Each row is a point on a tangle of strands that fork, close into loops and nearly touch. The rows are in no order.
Points whose rows are less than 137 apart are linked; no others are. Some points are linked to none.
Q220: [15, 19, 12, 24, -39, -7, -30, -12, 8, -20, -1, 1, -50, -14, -6, 7, -4, -34, 18, 38, -31, -7, 44, -34, -10, 1, 10, -12, 1, -27, -52, 10, 16, 26, -28, 25, -19, -6, 9, -10, 25, 4, -64, 1]
Q748: [-17, 20, 48, -32, -1, -40, -13, 27, 8, -22, -3, -16, -44, -75, -25, -10, 11, 4, -30, -8, 6, 7, 9, 34, 56, -6, 49, -71, -3, 19, -34, -10, 12, 1, -9, 0, -34, 3, 21, 0, -17, -17, -52, 10]
Q958: [17, 1, 66, 5, -22, 37, -12, -30, 57, -15, -13, -17, -13, 14, -3, -30, -16, 40, -20, -4, -5, -9, 18, -21, 5, -6, 30, 9, -28, 27, 18, 31, 8, -14, 3, 32, 30, -38, -3, 27, 57, 17, -11, -25]
Q776: [22, 38, -10, 38, -1, -3, -12, -1, 14, -25, 10, -16, 3, 23, -23, 2, 2, -18, 29, 60, -38, -6, 20, -17, -55, 34, 11, 51, 31, -21, -21, -12, 13, 36, -29, 23, -2, 22, -12, 6, 50, 38, -13, -4]
Q9: [-20, -3, 16, -5, -25, -51, -17, -23, -6, 6, -44, -32, -21, 22, -87, 29, -13, 7, -47, -23, -17, -24, -11, -22, -21, -7, -4, -16, 11, 16, 41, 17, 21, 11, -44, -4, -8, -25, 23, -45, 65, 5, -12, -4]
Q587: [26, -19, 40, -15, -23, 49, 51, -34, 32, 0, 24, -4, 17, -34, 54, -29, -38, 26, 5, 9, -2, -23, 14, -8, -39, 15, -5, 1, -31, -39, -71, 46, -40, -23, 31, 9, -35, -27, 45, 37, -13, 17, 23, -65]
Q69: [14, -1, -3, -23, 23, 30, 1, -5, 23, -14, 17, -10, 9, 2, 17, -41, 3, 19, -2, 14, 2, 13, 17, -19, 0, 28, 68, 10, -10, 8, -5, -26, 17, 8, 17, 0, 27, 23, 5, 33, 19, -14, -1, -9]
Q939: [6, -3, 16, -34, -8, -14, -1, 1, -26, 20, -4, 1, 3, -28, 11, 21, -1, -4, -46, -8, 17, -3, -11, 18, -15, 26, 18, -23, 3, -24, -56, -11, 30, 10, -33, -36, -38, -2, 63, -39, -14, -30, -5, -14]
Q276: [12, -43, -40, -35, -18, 11, 4, -17, -28, -7, -9, 47, 0, -33, 45, 11, 20, -33, 0, 25, 31, 14, -7, -19, 49, 6, 12, -42, 4, -3, -26, -8, 15, 39, -19, -74, -21, 34, 26, -33, -18, -50, 5, 5]
Q869: [-4, -6, -24, 12, -3, 44, 38, -21, -24, 46, 2, 54, 55, -17, 24, -14, 2, -28, 43, -5, 16, -16, -27, -9, -27, -31, -39, 14, 27, -25, 55, 7, -41, -8, 22, 2, -17, -18, -24, 2, -26, 31, 22, -34]
Q655: [4, 11, -56, 8, 5, 34, -9, -31, -39, 24, 48, 18, 11, 32, -27, -11, 6, -18, 31, -1, 17, -27, 49, -40, -10, 11, 39, -5, 12, -37, 12, -16, -12, 39, 23, 9, 37, 30, 12, 23, 0, -16, -13, -61]
Q715: [22, -13, 11, 0, -26, 36, 40, -33, 19, -20, 26, 14, 3, -30, 36, -25, -41, -29, 29, 31, -24, -31, 29, -15, -39, -3, -17, -1, -21, -49, -74, 40, -50, 4, 17, 25, -52, -16, 23, 39, -10, 21, -8, -83]
Q333: [-16, -38, -53, -43, -4, -1, -1, -33, -30, -8, -8, 52, 14, -18, 19, 7, 10, -22, -13, -4, 33, -3, -24, -21, 68, -4, 10, -40, 10, 30, 31, -10, -8, 35, -3, -63, -5, 35, 29, -40, -18, -41, 11, -12]
Q140: [-1, -39, -25, -39, 4, 32, -6, -21, 6, 15, -35, -23, -3, 45, -28, -19, -3, 19, -20, -32, 15, -2, -4, -40, -14, 1, 4, 26, -14, 1, 48, -2, 34, 11, 10, -14, 40, 11, -13, 5, 38, 9, 40, 12]
Q563: [-27, -8, 0, 8, -1, -38, -6, 29, -7, 15, 6, -31, -36, 45, -15, 19, 3, 9, -35, -34, 1, -2, 11, 31, 4, 17, -10, 4, -22, -12, -26, -9, 15, -31, -2, 14, 26, 1, 0, -27, -19, -42, -11, 42]
Q298: [1, -30, 9, 14, 23, -33, -11, 5, 29, -23, -5, -26, -19, 37, 4, -14, 24, -2, -4, 39, -33, 21, 3, -7, 15, 45, 51, 31, 14, 35, -18, -21, 34, 28, -18, -21, 11, 59, 9, 4, 49, -50, -25, 18]
Q801: [9, 29, -15, 4, -31, -15, -47, 4, 10, -32, 12, -31, -60, -16, -37, 3, 16, -31, 9, 33, -14, 6, 56, -39, -19, 13, 16, -10, -2, -37, -25, -18, 35, 38, -7, 26, -3, 18, 0, -6, 13, 8, -37, 26]
Q645: [15, -19, -10, 54, 24, -7, 12, 13, 7, 15, -34, 6, 46, 49, 6, 21, -22, -2, 10, 32, -33, 21, -60, 12, -23, 3, -24, 66, 15, 26, 15, 6, -3, -8, -33, -14, 1, 3, -21, -3, 47, 18, 29, 14]
Q574: [14, 6, 30, 53, 5, -24, -2, -1, 4, -17, -4, 41, 14, -2, 46, 13, -10, -8, 33, 43, -25, 27, -32, 20, 52, -27, -27, 9, 10, 64, 6, 12, -28, -25, -22, -3, -19, -3, -32, -9, 19, -4, -24, 18]
Q236: [6, -15, -6, 83, 19, -17, 6, 5, 0, 7, -10, 29, 34, 55, 42, 19, -22, -16, 31, 38, -38, 21, -46, 7, 16, -19, -31, 38, 10, 38, 22, 10, -37, -27, -32, 11, 14, -4, -38, 0, 36, 2, -2, 8]
Q25: [3, 37, -4, 37, 10, -17, -8, 24, -3, -16, 15, 23, -3, -12, 22, 12, 2, -15, 31, 14, -10, 25, -12, 16, 41, -32, -23, 13, 1, 32, 26, -12, -17, -32, -2, 17, -9, -4, -51, 4, -18, 18, -18, 39]
Q799: [-15, 12, 2, 0, 4, -18, -6, -21, -17, 14, -5, 2, 0, 8, -49, 8, -2, 11, -22, -48, 25, -26, -16, 11, 21, -17, -4, -22, 8, 30, 48, 2, -13, -20, -6, 1, -5, -12, 14, -19, 0, 6, -9, -28]
Q780: [-4, -4, -7, 4, -1, 43, 40, 1, -8, 32, 13, 33, 49, -30, 33, -17, -6, -15, 41, -13, 6, -10, -27, 16, -36, -35, -69, 21, 7, -33, 11, 18, -44, -30, 38, 6, -12, -38, -39, 6, -53, 36, 33, 2]
Q533: [-27, -20, -64, -32, 5, -22, -12, 21, -12, -20, 6, -45, -51, 15, -66, -16, 27, 9, -3, -8, 21, 12, 27, -19, 6, 9, 8, -18, 2, -21, 28, -38, 29, 29, 18, 5, 20, 46, -8, 7, -1, -25, 19, 58]
Q732: [-26, 2, 38, 6, 13, -39, -13, -19, 1, 5, -8, -24, 6, 52, -39, 11, -19, 44, -54, -50, 17, -35, -29, 24, 36, -2, 25, -17, 1, 55, 43, 16, -9, -29, -7, 11, 20, -24, 34, -11, 29, -15, -5, -35]
Q502: [3, 0, -27, 5, 25, -75, -14, 20, -20, -31, -16, -21, -4, -22, -52, 30, 33, -18, 8, 16, 3, 28, -30, -3, 16, -12, -9, 1, 39, 12, 54, -29, 4, 41, -33, -34, -43, 65, 1, -28, 24, 1, -2, 52]
Q224: [-10, 9, -3, -5, 33, -54, 3, 44, -9, -16, -14, -20, 11, -26, -34, 10, 9, 9, -21, -5, 11, 34, -33, 41, 18, 3, 5, 9, 10, 27, 18, -35, 12, 6, -20, -24, -19, 36, 2, -19, 0, 4, 14, 48]
Q57: [10, 49, 15, 9, -17, -30, 0, 3, -37, 26, 15, 17, 9, -35, -11, 31, -4, -16, -16, -9, 3, -19, 5, 35, -25, 21, 17, -18, 18, -22, -44, -6, 8, 3, -43, -15, -45, -14, 58, -28, -9, 14, -26, -45]
Q341: [18, -9, 21, 35, 26, -23, 10, 2, 11, -16, 0, 0, 16, 23, 29, 9, 0, 1, -1, 39, -32, 20, -13, 10, 18, 41, 42, 38, 22, 34, -38, -15, 12, 6, -43, -16, -13, 48, 23, -10, 35, -31, -32, -12]
Q133: [-4, 17, 42, -33, 0, -11, -3, 22, 20, -11, -51, -33, 5, -46, -48, -8, -1, 35, -27, -22, 4, 34, -13, 25, -18, 0, -10, 12, -25, 17, 16, -6, 32, 3, 1, 5, -5, -28, -15, 18, 5, 53, 37, 46]
Q814: [7, -6, -37, 23, -9, 38, 18, -28, -22, 26, 49, 30, 15, 27, 10, -6, -14, -21, 23, 11, 3, -30, 35, -23, -33, 20, 10, 8, 2, -37, -22, 7, -18, 28, 15, 13, 9, 16, 18, 20, -5, -16, -3, -55]
Q758: [24, -8, -22, 12, -25, 40, 34, -44, -10, 8, 22, 26, 23, -11, 21, -18, -34, -30, 32, 21, -8, -36, 35, -19, -40, 15, 1, 7, -1, -46, -46, 18, -33, 28, 4, 3, -31, -4, 24, 15, 1, 7, 5, -77]
Q393: [1, -14, -6, -10, 28, 6, -12, 15, 32, -19, 5, -32, -17, 16, 8, -31, 23, 14, -9, 20, -11, 23, 10, -16, 10, 47, 70, 20, -6, 11, -14, -33, 40, 21, 3, -6, 34, 67, 6, 22, 22, -35, -5, 24]
Q137: [9, 7, -45, -13, -11, 54, -21, -22, -13, -3, -12, -5, 25, -32, -26, -40, 21, -17, 27, 11, 8, -23, 7, -60, -63, -19, -33, 22, 15, -53, 20, -25, 1, 52, 42, 5, 12, 8, -27, 31, -13, 33, 30, -26]
Q449: [19, 11, 99, 2, -6, -3, -1, -15, 51, -13, -14, -20, 6, -12, 16, -16, -18, 32, -20, 16, -31, 3, -7, 14, 8, 10, 21, 11, -9, 42, -29, 31, 24, -9, -26, 11, -3, -29, 8, 11, 52, 9, -23, -30]
Q33: [1, -20, 21, 34, 27, -2, 14, -18, 24, 22, -13, 4, 37, 82, 28, 14, -17, 18, -22, -17, -2, -11, -47, 9, 16, -2, 9, 29, -8, 59, 34, 19, -19, -44, -12, -4, 36, -10, 12, 15, 46, -17, 9, -36]
Q30: [-5, -1, -23, 44, 15, 17, 39, 22, -3, 34, 18, 24, 32, 17, 48, 18, -27, -15, 36, 6, -19, -4, -35, 28, -38, -19, -65, 25, -5, -19, 7, 27, -52, -53, 17, 28, 4, -49, -45, 5, -43, 31, 26, 9]
Q136: [16, 20, -6, 59, -12, -19, -13, -2, 15, -26, 16, -4, -25, 24, -7, 12, -6, -30, 26, 74, -43, -13, 31, -19, -28, 36, 23, 32, 3, -24, -67, -1, 16, 24, -41, 35, -11, 12, 3, 0, 38, -1, -55, 3]
Q983: [-5, -34, -52, -41, 12, 35, 22, -15, -22, 25, -3, 45, 36, 2, 29, -10, 7, -7, -1, -21, 41, 7, -24, -4, 29, 8, 18, -14, 10, 18, 44, -17, -10, 11, 13, -60, 14, 28, 15, -11, -17, -15, 40, -16]
Q717: [11, 18, 36, -26, 0, 42, -1, 15, 35, -28, -4, -15, 3, -39, 40, -27, -2, 34, 4, -20, 4, 14, 10, 6, -8, -19, -31, -7, -45, -15, -28, 18, -6, -24, 54, 12, 10, -46, -35, 33, -63, 22, 26, 23]
Q511: [13, -41, -22, -51, -12, 9, 2, 11, -29, -8, -10, 20, -26, -27, 54, 1, 21, -22, -5, 28, 28, 34, -4, 8, 41, 1, -12, -34, -18, -19, -65, -11, 36, 17, -2, -44, -15, 19, 9, -32, -41, -50, -7, 50]
Q584: [-16, 8, 30, -33, -9, -21, -3, 12, -13, -6, 6, -8, -23, -40, -16, 8, 6, 8, -34, -36, 18, 1, 18, 22, 23, 3, 29, -42, -9, 3, -28, 0, 25, -4, -5, -9, -20, -12, 31, -19, -20, -19, -17, -3]
Q84: [4, -18, -12, 19, -10, 6, 8, 3, 7, 4, -13, -4, -23, 41, 14, 9, -13, 0, -8, 6, -18, 2, 2, -4, -11, 16, -14, 19, -18, 0, -17, -2, 20, -4, -18, 3, 23, 0, -16, -13, 9, -13, 1, 27]
Q102: [-52, -15, -16, -33, 13, -25, -4, 8, -34, -1, 22, 23, -3, 11, 9, 37, 18, -13, -27, -73, 46, -25, -25, 22, 60, -9, -12, -59, -10, 32, 30, 15, -41, -8, 22, -14, 9, -6, 36, -49, -74, -59, 20, -6]
Q907: [0, 23, 26, 29, -14, -45, -30, 1, 7, 4, -39, -23, -20, 12, -73, 42, -23, -5, -13, 2, -40, 1, -6, 3, -16, -26, -27, -4, 14, 18, 20, 26, -8, -11, -45, 30, -16, -44, -13, -28, 64, 31, -27, 25]
Q78: [18, 19, 61, -1, 7, 4, 10, 8, 32, -8, -18, -6, 27, -25, 25, -22, -14, 30, -11, 19, -13, 26, -24, 22, 3, 11, 22, 14, 3, 46, -8, 1, 21, -9, -18, -4, -19, -14, -3, 21, 29, 31, 9, -7]
Q694: [4, 34, -56, -29, 4, -18, -8, 23, -27, 11, 15, -8, 1, -17, -49, 12, 27, -21, -1, -2, 14, -1, 11, -12, -37, 33, 31, 5, 33, -38, 18, -41, 28, 47, -18, -26, -9, 56, 25, -19, 8, 23, 13, 4]
Q306: [5, 36, 73, 9, 7, -16, 8, 39, 21, -9, 11, -8, -1, -36, 47, 13, -7, 24, 3, 8, -18, 15, -5, 52, 24, -10, -18, -13, -16, 22, -40, 13, -7, -61, 4, 23, -27, -49, -12, 21, -34, 25, -32, 6]
Q901: [15, 54, -13, 41, -2, -15, -17, 11, 13, 0, -15, -21, 8, 5, -48, 16, -6, -29, 20, 27, -38, -7, -15, -8, -61, 3, -14, 39, 26, -20, 5, -3, 7, 17, -26, 27, -10, 6, -24, 7, 36, 73, -10, 19]
Q117: [4, -10, 25, 15, 8, -15, -13, 16, 13, -2, -61, -5, 30, -18, -36, 16, -7, -1, 3, 7, -22, 50, -52, -2, -5, -39, -42, 36, 12, 32, 44, 2, 21, 18, -27, -10, -25, 0, -26, 0, 52, 50, 30, 58]
Q904: [-1, 8, 10, -17, -31, 36, -12, -18, -10, 12, 6, 32, -12, -30, -15, -13, 5, -29, 34, -27, 21, -27, 24, -28, 15, -62, -41, -37, 6, -30, 48, 26, -30, 5, 44, 3, 14, -50, -33, -2, -37, 13, 0, -11]
Q678: [-4, 8, 11, 27, 15, 15, 39, 7, -4, 48, 37, 3, 34, 59, 32, 19, -29, 12, 0, -23, 3, -20, -6, 27, -49, 18, -8, 23, -2, -6, 2, 26, -42, -62, 10, 7, 22, -29, 19, 6, -16, 7, 16, -53]
Q786: [13, -47, -2, -3, -20, 12, 19, -5, -2, 9, -39, 2, -4, 23, 12, 22, -17, 11, -23, -2, -11, -6, -19, 4, -24, 10, -44, 16, -9, -18, -29, 28, 16, -12, -17, -29, -9, -30, -7, -41, 4, 1, 19, 18]
Q500: [18, -10, 60, -19, -20, 50, 19, -9, 42, -11, -3, -16, 9, -22, 52, -18, -15, 41, -7, -8, 5, -5, 4, 3, -26, 4, -26, 5, -32, -30, -54, 49, -1, -37, 30, 9, -5, -50, 6, 23, -33, 12, 23, -7]
Q695: [-8, 27, 25, 14, -3, 8, 30, 14, -16, 42, 36, 3, 25, 0, 24, 29, -27, 22, -6, -28, 6, -16, -2, 48, -38, 6, -36, 0, 9, -41, -35, 32, -40, -55, 6, 8, -22, -53, 17, -9, -56, 18, 8, -42]
Q559: [-2, -43, -22, -48, -3, 39, -5, -35, 6, 28, -13, -15, -9, 45, -27, -21, -5, 25, -33, -34, 26, -19, 24, -41, -25, 33, 38, 7, -13, -27, 25, -4, 31, 24, 17, -6, 51, 19, 38, 5, 35, -18, 31, -26]
Q813: [-6, 6, 7, -18, 36, -13, 15, 48, -4, 1, 22, 16, 21, -30, 52, 5, 4, 13, -9, 1, 15, 32, -9, 50, 34, 17, 24, -7, 4, 24, -18, -23, -4, -29, 11, -13, -4, 21, 10, 11, -49, -17, -2, 8]
Q337: [-18, -18, -68, -23, -11, 26, -17, -29, -29, 20, 16, -6, -20, 53, -41, -4, 13, 2, -1, -31, 17, -30, 46, -65, -16, 16, 37, -5, 2, -42, 30, -14, 14, 46, 21, 4, 52, 32, 21, 10, 20, -29, 14, -34]
Q577: [-21, -26, -33, -32, -11, 11, -4, -21, -19, 11, -9, -7, -15, 22, -48, -1, 8, 8, -14, -49, 30, -25, 9, -11, 16, -15, -3, -25, 1, 3, 66, 2, 12, 2, 12, -11, 25, 2, 2, -16, -1, -9, 21, 9]
Q524: [18, 3, -10, -6, 19, -8, 28, 31, -18, 5, 9, 19, 21, -22, 64, -1, 0, 2, 9, 21, 5, 35, -24, 45, 8, 18, -21, 18, 1, 4, -48, -16, 0, -19, -4, -20, -22, 15, -5, -1, -43, 7, 10, 27]
Q70: [-19, -11, 12, 46, 37, -48, -7, -19, 7, 6, -13, -18, 13, 74, -3, 11, -7, 20, -26, -34, -13, -19, -30, 17, 36, -7, 19, 14, 8, 64, 44, 7, -22, -35, -17, 32, 33, 15, 11, 6, 45, -27, -25, -35]
Q768: [-37, -30, -12, -10, 2, -66, -14, -2, -9, -8, -17, -37, -30, 21, -66, 7, 8, 14, -36, -31, 2, -15, 6, -11, -4, 15, 15, -20, 6, 22, 24, -11, 29, 15, -31, -11, -14, 22, 46, -36, 33, -34, -10, 17]
Q503: [1, 22, 63, -6, -32, 31, -27, -33, 36, -15, -17, -7, -23, -9, -33, -12, -13, 26, -6, -11, 0, -24, 16, -23, 0, -39, 6, -19, -20, 14, 38, 32, 0, -20, 21, 39, 8, -61, -21, 24, 35, 31, -19, -30]
Q634: [17, 22, 39, -5, 3, 8, -6, 21, 21, -19, -37, -8, 25, -49, -15, -5, -9, 8, 7, 14, -16, 43, -28, 13, -3, -8, -10, 25, 3, 24, 9, -7, 26, 6, -7, -7, -21, -9, -19, 8, 18, 57, 26, 34]
Q924: [-7, -19, 18, 37, 15, 7, 21, -8, 9, 29, 19, 8, 15, 87, 51, 18, -15, 7, -2, -17, -6, -12, -21, 8, 7, 16, -12, 12, -26, 29, 20, 35, -33, -62, 0, 4, 34, -24, 2, -1, 2, -20, 8, -35]
Q825: [10, 4, -40, 13, 7, -62, -16, 18, -9, -33, 2, -14, -43, 16, -44, 25, 34, -17, 37, 44, -3, 18, -6, -30, 11, 6, -6, 14, 35, 1, 54, -35, 16, 37, -21, -18, -16, 76, -20, -13, 29, 8, 1, 70]
Q535: [7, 24, 24, -13, -10, 50, -14, -30, 23, -15, 34, 2, 5, -25, -2, -53, 0, 27, 7, -3, 7, -31, 59, -29, -30, -6, 25, -29, -16, -30, -37, 6, -9, 33, 45, 27, 18, -33, 9, 47, -14, -4, -6, -77]
Q317: [-6, 21, -17, 19, 23, -8, -8, 24, -20, -22, 37, 27, -8, -27, 28, 1, 21, -24, 37, 0, 0, 23, 13, 27, 67, -41, -3, -25, 2, 27, 23, -12, -39, -25, 24, 18, 11, 16, -40, 17, -47, 0, -19, 41]
Q513: [-36, -29, -82, -17, 5, -1, -22, -3, -25, 6, 22, -27, -59, 54, -42, -12, 30, -10, 19, -13, 24, -13, 43, -53, 19, 3, 16, -16, 6, -24, 37, -30, 14, 32, 23, 18, 42, 49, -10, 11, -2, -39, 19, 29]
Q460: [2, -26, -53, -16, 0, 9, 10, -4, -22, 19, -24, 39, 22, 13, 10, 3, 13, -19, -1, -12, 24, 12, -30, -6, 10, -16, -24, 25, 15, 7, 39, -18, 8, 10, 3, -44, -7, 22, -20, -21, -7, -2, 43, 27]
Q99: [-6, -3, -52, 6, 8, -34, -11, 35, -1, -27, 6, -33, -49, 29, -27, 7, 23, -11, 7, 23, -5, 24, 8, -16, -5, 22, -3, 26, 18, -19, 14, -44, 28, 23, 2, 9, 10, 51, -20, -4, 1, -8, 16, 68]
Q586: [-1, -13, -60, 3, -6, 50, 7, -17, -41, 50, -20, 18, 42, -15, -21, -22, 23, -33, 30, -3, 24, -24, -24, -46, -42, -32, -24, 30, 33, -50, 66, -13, -4, 25, 21, -2, 10, 11, -28, 9, -5, 37, 27, -21]
Q646: [-13, 31, 27, 22, -13, -18, 15, 1, -36, 48, 41, 7, 14, -6, 6, 40, -21, 9, -19, -21, 0, -24, 16, 45, -24, 20, -2, -16, 12, -28, -42, 16, -23, -42, -16, 10, -20, -37, 48, -19, -31, -5, -21, -63]
Q225: [7, 23, 18, -21, -24, 37, -33, -26, 26, -23, -9, -16, -15, -30, -29, -38, -4, 1, -2, -7, 1, -28, 44, -39, -30, -23, 9, -11, -15, -23, -1, 8, 12, 25, 31, 25, 7, -41, -10, 26, 6, 24, -3, -36]
Q59: [0, 19, -58, 21, 12, 45, -4, 3, -11, -5, 11, 2, 29, -1, 14, -31, 13, -10, 28, 12, 5, -9, 2, -16, -41, -11, -30, 35, 12, -39, -2, -47, -17, 20, 52, 15, 29, 13, -46, 38, -39, 12, 39, -4]
Q494: [18, -21, 15, -16, -30, 25, 23, -10, -7, 5, -29, 20, -5, -24, 27, 11, -11, -3, 0, 5, 11, 7, -9, 14, -4, -14, -49, -2, -14, -24, -24, 32, 9, -10, -12, -19, -35, -41, -3, -25, -21, 12, 14, 21]
Q363: [27, -31, -6, -51, -25, 33, 17, 3, -13, -5, -32, 31, -20, -40, 56, -1, 19, -12, 18, 13, 18, 25, -2, 2, 25, -19, -36, -21, -17, -23, -49, 12, 17, 6, 12, -36, -27, -7, -9, -21, -48, -15, 11, 49]
Q308: [13, 39, 20, 51, -20, -6, -14, -8, 16, 6, -41, -1, 9, -23, -48, 24, -24, -29, 14, 40, -51, 9, -23, -1, -48, -14, -33, 19, 23, -2, 7, 18, -8, 4, -50, 23, -25, -40, -24, -13, 62, 62, -18, 15]
Q291: [0, 12, 22, -34, 1, 14, -5, 32, 3, -9, 21, -2, -26, -32, 47, 3, 8, 12, 8, -21, 9, 13, 33, 24, 19, -32, -36, -26, -32, -26, -41, 12, -11, -29, 43, 16, 4, -40, -31, 12, -75, -8, -10, 36]
Q402: [-34, -26, -3, 3, -6, -70, -19, 15, -8, 1, -17, -34, -39, 21, -34, 28, -4, 8, -45, -25, -3, -1, -5, 20, 6, 10, 0, -3, -7, 17, -10, -11, 24, -13, -30, -6, -6, -2, 10, -60, 1, -38, -10, 45]
Q326: [-13, 4, 14, -13, 25, -20, -3, 22, 16, -21, 9, 3, 0, -22, 29, -14, 16, 14, -12, 8, 3, 20, -16, 36, 66, 2, 42, -39, -7, 61, 6, -19, -8, -15, 11, -13, 8, 37, 1, 20, -19, -36, -13, 15]
Q103: [-26, 14, 36, -12, 17, -38, -11, 9, 19, -28, 21, -11, -23, -45, -7, -20, 17, 17, -11, -8, 8, 3, 24, 41, 77, -6, 61, -72, -7, 50, 14, -11, -23, -8, 16, 18, 11, 32, 4, 25, -12, -35, -55, 3]
Q664: [6, 10, 11, -7, 8, 43, -1, -13, 26, -10, 36, 8, 22, -9, 23, -49, 17, 24, 5, 15, 9, -8, 42, -27, -2, 24, 69, -16, -20, -8, -35, -5, -6, 28, 35, 13, 27, 10, 21, 57, 9, -20, -24, -62]
Q76: [-14, 12, 7, -22, 21, -8, -1, 50, -2, -16, 37, 9, -15, -16, 40, 1, 24, 1, 13, -29, 11, 26, 19, 35, 48, -25, -19, -31, -31, 12, -5, 5, -28, -32, 39, 18, 28, -21, -43, 11, -87, -16, -4, 48]

A fork is a point with three links, a tip a point with one. Leave the first point through the second and follow the links. Name the first fork or tip that comes.
Q140; Q577 => Q524
Q9; Q907 => Q801
Q907; Q9 => Q460
Q748; Q584 => Q337
Q393; Q69 => Q634
Q715; Q587 => Q645
Q225; Q535 => Q341

Name the points in between on the shortest way along the links from the first point to the second, in order.
Q363; Q9 => Q494 > Q786 > Q84 > Q563 > Q402 > Q768
Q140; Q678 => Q577 > Q799 > Q732 > Q70 > Q33 > Q924
Q317; Q825 => Q76 > Q291 > Q717 > Q500 > Q587 > Q715 > Q758 > Q814 > Q655 > Q337 > Q513 > Q533 > Q99
Q535; Q117 => Q225 > Q503 > Q958 > Q449 > Q78 > Q634
Q460; Q776 => Q983 > Q333 > Q276 > Q511 > Q363 > Q494 > Q786 > Q84 > Q563 > Q402 > Q768 > Q9 > Q907 > Q308 > Q901
Q924; Q524 => Q678 > Q695 > Q646 > Q57 > Q939 > Q584 > Q748 > Q103 > Q326 > Q813
